Points on a hilly landscape, in no order, each with its height.
From any point a ball rolls to the lowest of the 2 points nearest to it. It stops when none of these is lower. Distance is the straight distance between rows; heights are no part of it.
q_916 height 28: [-10   2  19 -19 -25  15  45 -11   5  18 -18  27  12 -40 -37  22  11  -2
  -7 -30  12]
q_795 height 512: [  0  -6   5 -14  -3  25  23 -17  -5 -10   8  29  -8 -12  -1  -8  10   0
 -13 -23  29]
q_960 height 206: [ -1 -17  18 -14  -7   6  24  15  13  11 -13  17  15 -32 -35  15 -14  -7
  -3  -9  15]
q_958 height 335: [-12  -9 -15   1  11   3  -2  -9  -8  -5   6 -26 -18  14  17 -26  -4 -12
   3   0   0]
q_224 height 185: [ -7  -9 -17 -19   0  -5  -3 -13  -8 -10   1  -8 -20  29   9   0  11  -1
  10  16 -12]
q_373 height 174: [-14  -9  -3   0  12   5 -12 -25   0   1  23  10 -14  23  11  -9  21  -2
  13 -13  -5]
q_70 height 683: [ -2 -17  -1 -23 -17  26  13 -17 -10  -4  -2  37  -8  19  -5  -8  31   1
   5 -39  13]
q_431 height 310: [ -5  11 -11   2   8 -22  -8   4  -5  -4   4  -5 -14 -17   7   4 -15 -14
  -3  18   8]
q_337 height 188: [ -6  22  19   5  -4 -10   8  20  12  36   8  -7  17 -28 -11  20 -28  -5
  -3   2  11]
q_60 height 252: [  3 -22 -10 -10  16 -13 -19  11 -35 -27   2  14 -26  17  26  10 -13  -2
  -1  -8  20]
q_356 height 235: [ -1 -20 -13   9  19  -9 -15  -5 -26 -23   6 -23 -20  21  26 -16 -11  -5
   9 -14   2]
q_538 height 230: [ -6   1  -1  15  11   3 -20  -7   7  10  12  -3  -1  26   5 -11  20  -2
  13 -10 -23]
q_527 height 564: [  0  26   1  26  -1 -14 -30  13  11   6  -7  -8   9   2   6   6  -6   9
   1  14   4]
q_439 height 669: [  2   2  10 -21  -7   8  14  23   8  -3  -3  42  10 -13 -16  20  -4  13
 -21   5  24]
q_995 height 643: [ -2  -3  11 -23 -22  25  23 -11  -5   2  -1  34   3  -4 -20   1  26  -5
  -8 -51  13]
q_569 height 118: [  6  13 -12  26  11 -15  -2   7   8   8 -17 -32  -3  -2  -5   2 -11  -8
  -3  33 -25]
q_558 height 351: [ -8   2  19   0  -2 -11  13  13  18  31  -6 -10  28 -28 -28  22 -13   0
   9  13 -25]
q_443 height 182: [ -8  -6 -11 -23 -12  10   8 -13   2  -3  -7   7  -2  -9 -13 -13  20   2
   9  -1 -18]
q_345 height 378: [-17 -14 -17  18  19 -11 -16  -8 -15 -34   2 -23  -8  28  15  -3  -9  19
  -4  19 -12]
q_340 height 220: [  3  15 -14  24  12 -26 -12  13  -8 -21  -6 -18  -2  16  -8  20 -21  -1
  -8  21  -1]
q_900 height 463: [ 25   5   4  17  -8   0 -11  10   6  15 -14  -7  -2  -2  -8   6 -12  -9
  17  13  -2]
q_675 height 338: [  7 -25  -4  -9  -4  11   3 -34 -14 -23   9   3  -4  20  18 -18  21  17
  10  -3 -16]
q_949 height 671: [-10   2 -15  10   9  -9 -13   1  -3 -19   1 -36   9   7  17 -27   1   9
  -5   6 -29]
q_604 height 670: [ -2 -20  -4 -18   2  21   3 -10 -23 -19   4  34 -15  10  34 -15   9  19
 -12 -11  37]
q_199 height 382: [ -5 -16 -22  -2  10 -13 -18   8 -32 -28 -18  -3 -27  14  25   5 -21   2
   1   8  25]
q_787 height 426: [ 12 -16 -11 -20 -11  12   3  -9 -19 -32   4  11  -7  15  21 -11   4  18
   1  -1   2]
q_954 height 368: [ -2  -4  11   9   2  -1  -3  -3  21  17 -11 -20  10  -9 -10 -13   9 -11
   3   6 -10]
q_678 height 325: [ -1   1 -21  20  14 -26 -16  -1 -28 -39  -4 -30  -7  24  22   6 -14  10
  -7  11  -4]
q_364 height 644: [ -9 -12 -13  -4  -2  -5 -18   4   0 -17 -10 -20   7  20  15 -21  11  14
   3   4 -20]
q_726 height 604: [  0  -6  13 -27 -13  10  17   4   4  -5   3  26  11 -13 -21   7  13  -1
  -9 -26   5]
q_338 height 86: [ -3 -27  -8  -6  16  -2 -12  -8 -31 -20  16   2 -27  30  27  -2  -6   1
   7 -17  13]
q_438 height 291: [  2  16  11  34  14  -6 -23   3  16  38  -6 -20   3   5   4  10   8  -8
  13  14 -25]
q_841 height 394: [ 29  -1  19   1 -19   7  -5   9  10  26  -9   7  14  -6  -9   6   0  -9
  17 -12   5]
q_148 height 104: [  8   1 -18   2   4 -13 -19  -9 -12  -9   3   0 -19  27  12  10   5  -1
  15  14 -11]
q_748 height 563: [ 11  -3 -10 -16   3  -7   6  23 -14 -26 -13  25 -14   2  10  12 -24   2
 -21  19  31]
q_734 height 111: [-11  20   5  -3   4   2  10  -1  17  19  18 -22  10   2  -6  -8  14 -10
  -8 -10 -28]
q_492 height 268: [  3  17  -1  25  15  -8 -21  -7   7  23  11 -12  -5  17   9   4  19  -9
  11   9 -30]
q_692 height 226: [ -2  23  12  20  10 -22   9  17  13  22  10 -22  13 -22  -7  15 -24 -10
  -7  14  -4]
q_808 height 568: [  2  14   4  10   0 -18 -15  34   3   4  -6  11  11 -17 -12  26 -29   7
  -5  10  17]
q_201 height 67: [ -1  10  11  -6  -2   6  13 -21  12  14  18 -13  11  -8  -1 -14  27 -17
  -3 -24 -15]
q_134 height 559: [ -6 -17   2 -33  -7  10   5   9  -4 -22   1  34   3   2 -12   4  14  11
 -11 -17   8]
q_111 height 733: [  0 -24 -14 -10  -4  17  -9 -22 -33 -13   2  23 -25  22  44 -14   4  18
  12  -5  21]
q_634 height 797: [  6 -16 -11 -12 -10  10 -21  -8 -17  -2   0  23 -14  20  29 -18  14   3
  18 -15  15]
q_155 height 125: [-13   0 -17 -23  -8   2  -5 -13  -3  -5  -1   3 -12   3  11 -11  12   7
   5  11  -7]
q_992 height 166: [ 12  20  -8  31   3 -27  -5  14   4  -2 -13 -20   8  -1 -11  19 -28  -3
  -2  32  -6]
q_467 height 88: [ 11  17  -5  41  18  -8  -5  12   5  15 -13 -38   1   5   7 -12   1 -12
  -5  20 -35]
q_291 height 467: [  0  -7  -2  -2  -4  19  13 -13  -1 -12  14  12  -8  -8  -5 -20   1  -1
  -3 -11  10]
q_890 height 263: [ -1 -12   5 -12  -3   2  17  12  11   2  -8   4  -1 -19 -26   0 -19 -12
  -4   4  10]
q_265 height 262: [ -3  16   0  10  12 -16   5  -2  10   6  15 -16   4 -23  -1  -1 -11 -11
  -5  15  -8]
q_348 height 59: [-12   6  23 -14 -20  13  26 -20   9  31  -8  19  10 -33 -30  21  23  -5
   6 -35   1]
q_561 height 393: [ -9  -6  -4   3   6  -1  -6   4  10   4  -4 -15  -4   3  -1 -18  -1  -8
   1   4   4]
q_694 height 146: [ -5  18  11   0  -8  14  29  -1  21  30   8 -18  22 -11 -26  -1   6  -7
  -2  -9 -34]
q_760 height 562: [ -3  -5   1 -23   6  15  17   9 -10 -18  10  36  -8 -17   6  -7  -5   3
 -27 -14  35]
q_806 height 264: [  0 -29 -13   7   9   4 -12 -29 -20 -13   6  -6 -17  31  27 -17  11  10
  20   3 -18]
q_625 height 116: [  8  14   8  31  15  -3  12  10  18  21   4 -35  19  -6 -11  -7  -3  -7
 -11  17 -40]
q_658 height 280: [  1   5   7  -2  -6   8  -8  -2  12  13  10   8   4  19 -15   5  18   1
  13  -7 -18]
q_178 height 288: [  1  -7  -1   9  12 -17  -5  17   3 -28  -1  -3   0  14 -13  14 -18   1
  -6  15   8]
q_29 height 612: [  5  -9   1 -15  -2  15   8   5  -6 -24  -1  22  -3  -4  19 -14  -2  14
 -22  -3  41]
q_588 height 613: [  3   6  -7   9  -4  -4 -14   4  14  -4 -16 -17  11  15   2  -7  10  11
   3  23 -26]
q_831 height 316: [  6  13  26  23   6  -3   1   6  17  51 -10 -27  18 -18  -2  11   0 -12
  12   9 -22]
q_404 height 120: [-23 -12   3  -5  16   3   4 -21   7  -8  21  -6  -5  14  -2 -10  20  -4
  -2  -9  -2]
q_727 height 191: [  3  -9 -16  19  17  -9 -22 -19 -13  -3  -2 -18 -14  26  30  -8  13   0
  14  11 -23]
q_629 height 370: [ -4  -2  -6 -10  14  -4  -7  -2 -11  -1  10  16 -24 -13   7   2  -6 -14
   3   0  16]
q_906 height 638: [  8   5  13 -26 -17  17  30   5   4  -5  -2  40  12 -17 -20  17   8  10
 -22 -15  21]
q_487 height 144: [  1  11  26  -2  -7   1  16   0  19  26   8   7  17 -27 -17  22  -8  -3
  -3   2  15]
q_724 height 498: [  9  12   4  -2 -15  11 -14   8   9  10  -1  25   5  -7  -2   6   0  13
   2   5  16]
q_185 height 98: [ -7   4  19 -16 -11   2  12 -14  13  27   3  12  11 -30 -12  17  17  -7
   8 -10   2]
q_807 height 341: [  5   7  22  15  -8   9   9  -1  26  33 -10 -18  23 -26 -10  -7  -2  -3
   4   6  -5]
q_436 height 267: [ -2  15 -18  37  24 -35 -21   6 -20 -25  -8 -31  -3  13   4  16 -15  -5
  -6   6  -9]
q_249 height 181: [ -3   6   9  -6 -20  24  25   4  19  21  -4  -7  15   1 -34  -6   2  -5
   1 -14  -8]
q_149 height 488: [ -3  -1 -18  -1  10 -21  -7  19 -20 -32 -10   3 -13   1  15   8 -32   6
 -20  17  32]
q_74 height 521: [ 19   4 -12  -2 -10   2  -7   6 -14 -25   3  13  -5   0  12  -5 -12  13
  -4   7  10]
q_905 height 336: [ 18   4  17   4  -4   7   1   9   9  24   7  -5  13   1 -18   6   5 -11
  20 -19 -22]
q_227 height 446: [ 18   8  -2   2 -10  -5 -15  -3   0  -1   0   9  -3  -4  17  -6   6   0
   4   4  16]
q_836 height 586: [  8  11  -9  32   2 -11 -33  11   3  -5 -20 -22   8   9   5  -5  -3  10
   5  11 -10]
q_174 height 406: [-12 -14 -14 -11   6  16   8  -6 -11 -14  11  -2 -22   8   5 -23  -8  -5
  -1  -7  11]
q_399 height 313: [ -6   3   2 -10  -7  -8  10  16  15   9  -5  -3  10 -16 -25  10 -14  -4
   2  12 -11]
q_480 height 500: [ -8 -22  -5 -33  -9  13  11  -9 -15 -29   6  17  -4  12   5 -13  13  14
  -6 -16   4]
q_972 height 331: [ 12   0   4  -1  -3  -2  13  12   8 -13  -1   2   1   1 -14   2 -19  -3
 -13  16  19]
q_472 height 180: [ -3  15  32   1 -18   9  31  -3  17  44  -2  -6  30 -39 -15  21 -10   5
   5  -2   8]
q_152 height 121: [  7   6   9 -15 -14   5   9 -18   8  18   4   5   4 -10   0  -6  25 -13
   6 -19   3]
q_456 height 536: [ -7  21   2  12  -4  -7 -16  17  12   5   2  10  13 -17  -4   7 -17  17
  -8  12  11]

For each start below, name the point where the ball stops.
q_604 | q_958
q_678 | q_467
q_906 | q_148
q_995 | q_148
q_629 | q_487
q_74 | q_148
q_634 | q_148

Call two points neighbours if one is among the 2 nearest of the other. Go from one point of each pair to the other, from neighbour to neighbour, staying as low as possible. Name the highest point that can't be avoided.
q_916, q_404 | q_905
q_467, q_487 | q_972
q_155, q_148 | q_224
q_916, q_201 | q_152
